Points, in no order, along strands that fork, close into loops and pass close to each other.
In the rows, zero is written as 128.
Points whose rows are less than 100 apart are linked; no others are.
Z960: [170 114  87  62 116 146 157 139 123 162  52 140 111  76 105 122 111 153
 140 111]
Z58: [154 123  94  88 131 159 133 109 138 153 132 168 175  95 136  86 129 145
 155 138]
Z88: [148 106 108 125 127 175 149 133 135 143  86 156 145 104  76 141  81 122
 120 114]
Z645: [114  98 138 156  81 132 138 129 116 105 155 160 127 102 163  83 112 170
 132 113]
Z580: [123 117 147 133 107 109 144 126 117 123 203 134 149  98 170 106 163 145
 164 147]
Z168: [ 99 175 179 142  82 107 100  61 154 106 167 111 126 155 124  87 137 125
  58 131]
Z929: [172 175  87 123 119 179 127  97 204  87 144  64 138 115 121 118 110 143
  88 156]
Z812: [114 130 105 106  91  91  77 113 107 155 130 137 131  93 155 127 137 139
 148 111]
Z392: [123 106 172 142 104 107 131 175  90 131  94 152 127 202 151  69 126 164
 180 141]
Z42: [128 181 116  93 107 163 115  90 152 140 161 107 150 117 163  82 124 152
 142 179]
Z823: [ 96 156  95 188 155 134 123 131  91  72 149 139 148 160 127 147 136  77
 104 125]
Z75: [117 143  91 112 118 106 118 141  79 150 130 146 139 126 123  96 138 187
 202 126]
Z585: [120 154 126  98 112 100 176 102 153 144 147  47 114 114 173 127 118 135
 101 155]
Z611: [116 138  99 137 136 135 116 139  98 126 136 128 138 138  83 180 108 129
 158 120]
Z469: [101 177 107 163 103 122  80  84 141 143 139 104 116 165 198  87 104 160
  66 145]
Z543: [128  91 192 154  75 140 130 114 133 102 100 155 120 107 162  70 141 113
 106 117]
Z573: [147 171 125 120 186 176 166 111 179 157 141  91 115 133 157 109 123 124
 105 159]
Z492: [116 114 150 137 170 134 153 120 158 173 158 113 121 132  93 192 111 116
 101 108]
Z96: [161 123  97  60 115 132  90 111 111 164 101 103 103  79 121 168 176 100
 151 128]
Z950: [109 116 171 118  97  93 116 137  97 148 121 122 130 149 131 122 130 125
 168 141]
Z6: [145  93 186 140 148 144 134 131 147 132 151 127 139 114 120 143 153  80
 122 127]
Z449: [131 188  94 156 125 183 121  99 153  84 124 129 106 137 158  66 109 131
  92 155]
Z900: [182 116 151 102 133 186 184  81 173 118 103 107 136 111 110 117 135 109
 116 171]
Z954: [104 157 128 120 137 142 111 134 114 130 151 113 110 130 125 149 165  82
 135 139]
Z715: [125 148 132  88 149  97 118 146 109 173  90 114  79 127 105 123 164 177
 196  90]
Z814: [ 93 140 142 138 169 112  95 119 147 195 146 117 113 138 118 154 100 115
 106 100]
Z281: [153  92 160 133 137 182 157 161 142  82 146 168 179 111  96 116 130 129
 165 146]
Z690: [122 157  99 167 157 167 139 121 124  76 130 139 125 111 126 131 120  98
 110 119]
Z999: [ 83 127 172 129 155 122  71 195 160 105 179 146 120 152  99 143 137 128
 149 111]
Z327: [146  93 126 100 126 175 149 142 144 120 133 177 183 100  64 134 103 149
 156 120]
Z688: [ 82 110 132 169 144  81 183 140 139  94 186 113 110 106 157 154 133 134
  79  95]
Z808: [127  99 145 129  87 152 126 134 137 130 100 178 119  99 150  59 108 150
 120 103]
Z432: [155 157 106 132 145 126 149  87 175 112 137  61 121 127 108 173 117  97
  48 139]
Z843: [117 140 145 112 161 131 151 172 108 162 104 116  82 153 113 125 137 147
 185 122]
Z955: [ 63 143 170 129 113 117 112 152 125  93 160 118 104 139 136 131 175  83
 105 123]
Z200: [108 140 109 165 165 123 152 160  71 104 143 119 140 160 140 163 140  95
 138 152]
Z106: [152 171 103 179 159 176 149 103 160  70 159 137 125 121 140  93 132 116
  90 143]
Z742: [167 143 102  77 142 145  96 141 158 171  96 115  88  86 165  94 132 130
 146 121]
Z428: [126 102 128 162  87 124 137 145  85  95  83 138 119 119 128 123 107 101
 124 108]
Z440: [148 113 106  99 147  66 113 167 106 116 103 145 162 164 103 156 172 198
 227 115]
Z558: [132 131  81 102 112  97  71 115 100 139 141 118 104  74 155 168 162 100
 143 118]
Z56: [163 113  66  85 132 138 118 139 105 137 109 167 153  71 136 123 158 129
 155 121]
Z638: [191 141 157 118 107 153 179  66 173 104 118  62 123 116 103 129 120 107
  76 150]
Z41: [141 118 131 129 182 166 173 109 146 203 140 111 108 164  85 183  94 132
 119 143]
Z90: [ 85 163  87 165 103 118 136 126  94 129 125 123  90 143 162 120  68 173
 103 105]
Z848: [114 106 140 111  86  94 111 152  98 136  90 126 117 114  95 152 119 135
 170 111]
Z113: [178  74 170 106 178 112  90 190 129 114 115 160 160 186 119 143 155 126
 195 169]
Z130: [110 161 106 107 137 102 165 136 111 153 140  55  88 114 170 165 127 119
 106 142]
Z978: [109  94 177 133 148 111 131 124 142 125 161 113 143 151  87 218 150  63
  93 132]
Z479: [184 125  95  81 139 146 104 120 168 202  93  93  84  87 131 149 120 142
 131 131]
Z923: [154 162  91  84 126 159 114 103 155 179 144 123 154 109 138  84 105 172
 171 157]
Z983: [150 175 152 124 131  88 179  74 186 115 163  53 137 157 135  84 126 134
  43 158]
Z112: [117 117 111 166 101 122 131 135 127 112 147 139  76  99 206 100 117 161
 103 104]
Z862: [139 104 177 153 113 141 163 122 131  89 123 126 121 120 143 111 153  80
 122 129]
Z270: [ 56 157 106 123 151  81 141 138 126 133 154  86  91 122 158 165 132 105
  83 111]
Z233: [114 109 129 162 133  99 170 137 126 131 168 119  90  94 195 122 131 122
 107 105]
Z919: [161 112 123 112 164 178 173 158  90 105 134 133 147 138 101 137 152 134
 202 162]
Z254: [141 103 125  93 148 142  45 150 142 160  77 187 141 124  79 122 157 114
 156  83]
Z799: [140 125  49 143 150 143 130 127 105 122 137 133 115  92 105 195 100 138
 134 104]
Z945: [167 145  86 110 115 175 142  92 161  91 128 100 122  78 121 144 125 112
 108 154]
Z459: [125 104 135 135 112  83  90 139 102 154 179 158 136 100 174 118 155 153
 160 115]
Z786: [142 111 159 127 133 148 103 100 170 175 104 126 120 102 115 135 106  97
 101 118]
Z907: [144 100  93 173 138 101 171 116  87 115 154 118 146 107 162 182 101 115
 120 124]
Z600: [123 149  94 109  82 138  83  95 126 132 141 136 144  94 155  90 134 124
 127 157]
Z500: [109  90 152 175 102 107 119 172  70 120  78 168 111 187 168 100 114 138
 135 123]
Z533: [121 124  82 115 110  92  95 184  99 106  84 184 139 136 117  98 144 209
 186  80]
Z38: [170  65 118  90 145 121 107 148 115 177  44 173 118 130  77 172 155 128
 144  82]
Z265: [125 128 107 121 131 135  33 125 130 150 118 175 150 118 113 111 151 111
 143 109]
Z834: [121  97 165 203 110 124 123 127  99 106  97 157 132 176 169  84 106 111
 101 117]
Z938: [107 160 167 127  91 128 196  87 135  99 163  87 114 136 150  80 129 152
 107 160]
Z733: [146 147 164 116  90 130 126  72 158 117 139  90 131 100 111 139 131 101
  90 142]
Z576: [159  94 126  88 140  96 101 156 125 144  52 137  94 139  56 180 163 162
 183  76]
Z754: [109 152 170 136  59 131 113  77 136  95 140 123 125 115 127 102 141 110
 103 134]
Z973: [140  96 110 153 142 113 148 140  69 141 127 125 157 148 147 158 126 112
 155 145]
Z230: [116 110 121 123 101 118 131 149 105 159  87 175 157 135 105  75  73 191
 151  99]
Z296: [112 177 156 136 108  95 140  66 169 101 156  86 101 173 149  65 140 135
  26 138]
Z937: [161 111 106  93  93 171 166 125 153 124  89 142 112  58  92 129  84 145
 118 118]
Z870: [121 106 148 139 140 116  79 182 136  62 173 168 179 163 107 156 119 141
 164 150]
Z335: [150 124 109 127 146 190 177 125 105 115 109 149 160 123 126 116 137 109
 159 167]
Z521: [102 145 147 108 137 129  99 168  94 120 126 123 132 181  68 177 129 125
 177 145]
Z353: [144 130  60 107 117 158 116 152 107 120  86 187 136  90 164  79 144 133
 131 106]
Z101: [139 106  93  66  79  92 117 138  95 147  74 150 127  93  94 144 149 153
 172 100]
Z654: [ 58 155 109 139 173  88 170 115 132 101 161  89 120 141 139 143 164  88
  56 132]
Z753: [137 145  86  58  66 133 116 119 109 152  65 131 118  84 110 116 122 151
 139 120]
Z932: [185 173  88 123 149 136 159  93 193  84 157  37 142 146 116 150 135 130
  63 168]
Z702: [ 83 153 187 114 163 144 165 114 178 120 165  95 109 131 100 130 158  92
  82 136]
Z985: [ 83 133 174 131 126 136  82 175 148 125 149 147  88 140 127 104 145 104
 142 115]
Z640: [154 137 105 122 153 135 133 129 114 175  98 127 108 123 174  93 125 135
 152 134]
Z153: [132 108  79 123  85 117 141 151  86 119  64 141 100  81 123 137 101 140
 127  98]
Z720: [119 124  56 130 115 126 114 171  74 105  84 192 136 116 140  97 128 168
 150  90]
Z129: [167 154 151 100 122 115 169  80 198 130 166  48 136 111 157 115 127 138
  91 162]
Z510: [138  99 117 149 166  93  83 186 118 114 173 172 178 158 113 153 114 173
 186 118]
Z223: [148 136  58 174 123 119 150 101 119  96 152 115 143  84 131 178  85 128
  99 121]
Z317: [109 140 165 155 145 129 101 112 187 165 149 125 117 118 133 109  93 112
  91 109]
Z802: [164  91 139 139 125 109 150 106 127 150 169 140 187  95 168 107 128 140
 152 142]
Z476: [131  98 133 182 121 150 128 144 122  85 101 181 147 137 131  94 113 101
 111 109]
Z157: [119 142 134 144 160  96 143  86 174 107 158  89 122 113 129 155 127  92
  34 104]
Z946: [ 77 152 156 162 115 109 197 111 123  96 163 103  96 155 160  88 123 154
  79 124]
Z229: [118  92 165 133 158  98 138 121 119 189 137  95 121 155 105 215 136  87
 103 115]
Z515: [170 117 137  94 134 151 106  92 182 194 123  93 103 100 133 176 125 111
  96 141]
Z86: [111 117 170 122 116 117 144 158 111  81 142 120 143 173  82 180 111 115
 152 151]
Z652: [132  97 144 124 124 165 107 188 133  69 139 195 198 150 101 110 119 146
 164 145]
Z738: [171  72 135  91 114 128 141 107 121 162 127 155 186  96 134 119 143 131
 162 136]
Z790: [108 139 201 132 117 127 141 128 128  66 139 120 155 193  75 156 149  74
 124 164]
Z124: [115  89 196 154 172 127 118 162 157 124 177 129 159 155 109 173 154  80
 118 131]
Z535: [ 65 115 131 150 205  92 169 155 135 113 166 102 136 159 126 174 145  90
  77 122]
Z225: [125 159 161 127 193 154 162  94 175 145 170 104 143 148 121 113 144 102
  96 155]
Z323: [102 146 144 189 150 107 119 102 147 110 157 124 128 147 123 145 115  84
  56 101]
Z743: [160  98 136 114 174 100 126 177 100 127 134 131 155 175 105 171 161 158
 204 145]
Z474: [128 142  63 121 102 142 127 135 112 108 112 115  88  75 124 165 102 132
 126 117]
Z457: [131 165  99 134 129 193 116 122 170  82 118 131  99  77 109 120 124 104
 108 123]
Z618: [139 127 125 117 159  71  85 151 115 168  56 128 108 145  98 148 162 164
 198  70]
Z78: [145 146 117 107 149 155 183 135 102 168  73 106  84 129 135 105 110 145
 173 138]
Z380: [ 66 135 144 168  98  99 180 143  94 101 168 120 113 159 168 116 108 185
 120 125]
Z176: [157  97 113  98 164 178  94 167 136 139  85 174 110  87  84 128 153 109
 152  91]
Z414: [148 112 122  77 128 121  84 105 120 193 100 132 130 117  92 160 160 133
 168 127]
Z217: [134 152 108 128 158 153 122 110 137 150 151 102 121 123 142 146 123 114
 125 152]
Z7: [102 130 106 162 123 139  56 141 106 136  94 177 111 140 130 110 131  94
 120 106]
Z170: [172 124 147 102 153 180 167 114 127 154 111 115 124 131 130 123 149 102
 154 168]
Z569: [102 132 106 157  84 129 146 138  97 126  88 147 114 132 119  93  53 174
 131 113]
Z957: [120 137 118 105 105 110 134 112 102 169 126 153 171 132 124  76  93 188
 169 138]
Z103: [108 107 219 166 114  94 126 137 137  88 137 127 159 198 116 146 124  91
 103 144]
Z646: [ 98 165 135 171  99 166 127 101 122  95  96 146 105 151 135  74 105 122
  97 126]
Z835: [ 92 118 156 145  96  89 138 166  88 120 145 127 129 182 148 111 116 169
 155 147]
Z992: [117 157  87 164 123 126 108 102 128 158 127 124 120 143 179  99  74 155
 101 122]
Z507: [150 105 141 105 144 121 130 110 113 188 123 114 123 139 111 183 135  99
 146 147]
Z362: [ 84 150 132 160  83 133  76 107 116 129  87 148  92 147 156  87 116 105
  89 122]
Z178: [134 132  97  95 128  84  72 144  93 141 121 160 182 146 101 122 170 180
 208 114]
Z713: [104 116 166 197 142  98 139 145 124 105 150 134 148 168 138 144 104 100
  97 117]
Z917: [ 79 160 161 149 114 117  95  80 136 153 171 132 126 170 168  87 123 142
  71 136]
Z636: [157  85 192 113 133 100 107 176 127  90 151 134 170 171 132 157 155 116
 181 178]

A fork is a point with three links, a tip a point with one. Leave the first point through the second and follow the links. Name the first fork or tip that comes.
Z690 / Z457 -> Z799
Z101 / Z753 -> Z510
Z113 / Z743 -> Z168
Z86 / Z790 -> Z690
Z978 / Z124 -> Z688
Z715 / Z843 -> Z492
Z917 / Z469 -> Z636

A piece is two or more points that can be reached from each other along the links. Count, over all rows, the pieces, the separate loops (a circle has one, a figure eight two, a Y none), the forks (points with three links) and the tips (points with one).
pieces -> 4
loops -> 2
forks -> 8
tips -> 12

A tip is a point with one link. Name the tips that can be reached along the links from each point below, in the order of the rows.
Z254 -> Z938, Z510, Z176
Z317 -> Z688, Z41, Z533, Z38
Z638 -> Z919, Z535, Z636
Z955 -> Z999, Z702
